Points, in no order, along strands that fork, close into loops and pass close to each other.
In the rows, zero is written as 128.
Two points are linked if the straight distance between their rows is under 44.1. Some points are linked to none.
J_241: [165 129  81 133 111  91 101 114  88]
J_199: [ 84  94 107 110 102 104 102 126 129]
J_196: [171 151 122 100 166 132  97 149 173]
J_73: [146 167 171 137 104 176 145 149  90]
J_255: [188 164 160 110 150 118 148  98  81]
J_759: [ 88  95 111 190 129 117 156 137  86]
J_23: [179 175 180 110 126 115 167 108 112]
J_854: [113 190 150 111 130 125 141 136  60]
J_674: [159 185 166 116 121 104 177 112 107]
J_482: [190 138 113 117 145 112  79 114  87]
J_805: [186 176 178 105 140 131 159 112 130]
J_13: [ 93  72 139 127 107 143  83 113 131]
J_60: [ 95 116 110 183 122 135 173 144  71]
J_761: [117  85 148 154 154 154 122 150 166]
J_672: [115 156 147 122 145 171 147 172 134]
J_251: [182 160 139 104 172 128  99 125 113]
J_164: [107 172 123 120 149 127 164 164 148]
J_116: [158  90 106 100 105 127 106 106 183]
J_896: [ 61  99 148 108 120 109 115 102 202]
J_429: [ 72  87 137 108 110 122 100 111 156]
J_690: [112 177 134 119 142 136 126 146  62]
J_275: [119 109 110 138 133 146  93 159  87]
J_55: [ 85 100 123 123 137  97 127 148 188]
J_385: [159 150  94 138 142 103 143 134 134]
J_216: [104  99 124 190 139 132 177 135 122]
J_248: [ 63  85 134  98 106 134  97  90 132]
J_985: [ 81  76 145 114 106 152  86  81 130]
J_884: [ 90  83 139 177  89 122 122  59 127]
J_323: [127 174 116 124 148 116 174 150 158]
J_609: [187 163 151 104 163 127 123 108  92]
J_721: [105 111 104 127 123 123  88 157  91]
J_550: [111 123  83 123 108  91 102 135  93]
J_757: [ 85  81 147 123 110 164  90  62 130]
J_254: [156 152 118  85 152 106  69 141 139]
J_997: [111  69 128 188 108 116 127 103 118]
J_471: [176 136  97 133 138 111 120 130 143]
J_277: [148  91  88 105  90 114 115  97 144]
J_934: [ 65  96 153 109 119 127 100  97 183]
J_826: [182 159 125 126 160 132 152 137 168]
J_942: [ 97  99  95 116  97  92 114 125 131]
J_799: [ 87  82 154 132 137 131 100 139 183]
J_922: [114 127 150 131 161 175 151 170 168]
J_44: [161 119 103  83 107 127  65 118 132]
J_349: [124  85 120 149 127 150  96 150  97]
J_795: [ 76  91 137 123 134 109 112 143 184]
J_897: [125 125 111 182 119 145 175 137  71]
J_15: [154 106  85 124 102  98 115 113 138]
J_197: [123 122 140 176 127 160 201 144 142]
J_427: [129 128 157 145 146 188 170 162 165]
J_19: [170 142 117  99 148 121  69 137 142]
J_677: [167  97 102 103 108 127  97 119 167]
J_949: [183 132 106 120 142 120  94 132 144]
J_681: [102 118  95 123 117 101  96 150  93]
J_720: [158 167 130  89 174 121  94 152 164]
J_326: [127  82 141 178 143 147 137 137 153]
J_12: [164 158 100 138 139  95 128 115  82]
J_663: [ 80  94 127 107 112  97 134  95 196]
J_296: [156 159 159 153  98 175 158 140  84]
J_973: [ 94  89  95 101  93 102 128  80 134]
J_414: [122 132 115 136 143 150 102 162  73]
J_218: [112 183 170 113 121 157 158 173 145]
J_646: [149 182 124 124 141 118 181 138 155]
J_597: [101  80 141 166  94 141 112  46 129]
J_475: [ 98  73 136 183  95 114 125  81 126]
J_829: [135 124 153 165 130 177 190 149 155]
J_176: [123  62 125 169 107 133 108 108 110]
J_665: [139  80 107 101  98 123 130  84 182]
J_797: [182 173 138 119 154 134 158 126 157]
J_765: [151 165 125  81 170  97  78 138 128]
J_499: [129 124  77 129 101  82 101 124  85]
J_124: [ 89  83 123 119 110 127  88 137 120]
J_506: [147 133 123 171 119 163 156 139  69]
J_517: [ 98  88 152 140 154 139 111 157 182]
J_945: [124  84 128 187 139 140 156 133 130]
J_453: [106 118 143 135 162 160 137 174 165]
J_769: [125 112 128 144 147 164 121 164 115]
J_846: [124  87  89 105  88 103 128  87 144]
J_250: [175 175 137 126 146 113 158 106  95]
J_953: [120 161 100 130 145 108 132 147  98]
J_600: [154 190 148 122 131 119 187 131 155]
J_908: [180 157 129 111 167 140 120 145 178]
J_100: [156 170 105 134 146 104 152 128 121]
J_94: [127 164 168 126 119 182 157 172 138]
J_541: [ 76 113 131 181 138 134 186 148 111]
J_914: [148 148 136 168 104 166 170 133  72]
J_315: [132 171 163 128 119 171 135 152  86]
J_192: [158 130 106  82 113 118  53 120 115]
J_285: [161 170 143  85 179 115  90 132 120]
J_283: [159 176 121 130 146 105 160 121 106]
J_650: [119  83 110 100 104 115 143  70 187]
J_629: [175 139 112  98 131 112  57 122 100]
J_470: [ 85  85 119 194 123 109 145 127  97]
J_68: [138 189 166 114 116  98 171 119  89]
J_990: [187 135  97 129 124 105  87 112  87]
J_894: [101  80 146 146 102 156 100  51 133]
J_752: [ 94  91 114 102 108 105 144  70 193]
J_617: [185 181 158 114 149 136 157 121 147]
J_81: [172 111 101  97 111 127  80 122 149]
J_9: [ 91 116 121 128 154 112 138 166 176]
J_58: [125  71 124 153 115 145  95 132 108]
J_488: [121 185 171 115 119 149 133 145  72]
J_909: [126 198 157 115 120 114 184 144 150]
J_554: [ 93 131 124 125 160 133 140 177 164]
J_809: [ 97 125 135 173 124 148 203 148 121]
J_807: [131 106  83 124 101  88 120 121 132]
J_825: [116 154 119 129 146 147 109 158  67]
J_299: [120 191 159 110 122 110 155 129  76]
J_105: [ 66  91 111  94 102 115 116  84 130]
J_362: [110 192 165 110 119 136 171 165 147]
J_523: [103 161 133 119 152 150 148 174 135]

How many points has the smallest loop of links through each point below? Write none if it is on no loop.
J_218 | 10
J_285 | 13
J_13 | 12

A fork is a point with three links, a tip a point with one. Leave the first point through the second and follow the links. Name the first fork or tip that comes.
J_797 / J_617 | J_854
J_990 / J_241 | J_275
J_506 / J_897 | J_470
J_884 / J_597 | J_985
J_15 / J_277 | J_248
J_23 / J_805 | J_720

Name the points in between on the shortest way along the links from the first point to the second, in order.
J_285 / J_385 | J_765, J_254, J_19, J_949, J_471
J_846 / J_807 | J_277, J_15
J_299 / J_797 | J_68, J_674, J_23, J_805, J_617
J_216 / J_799 | J_945, J_326, J_761, J_517
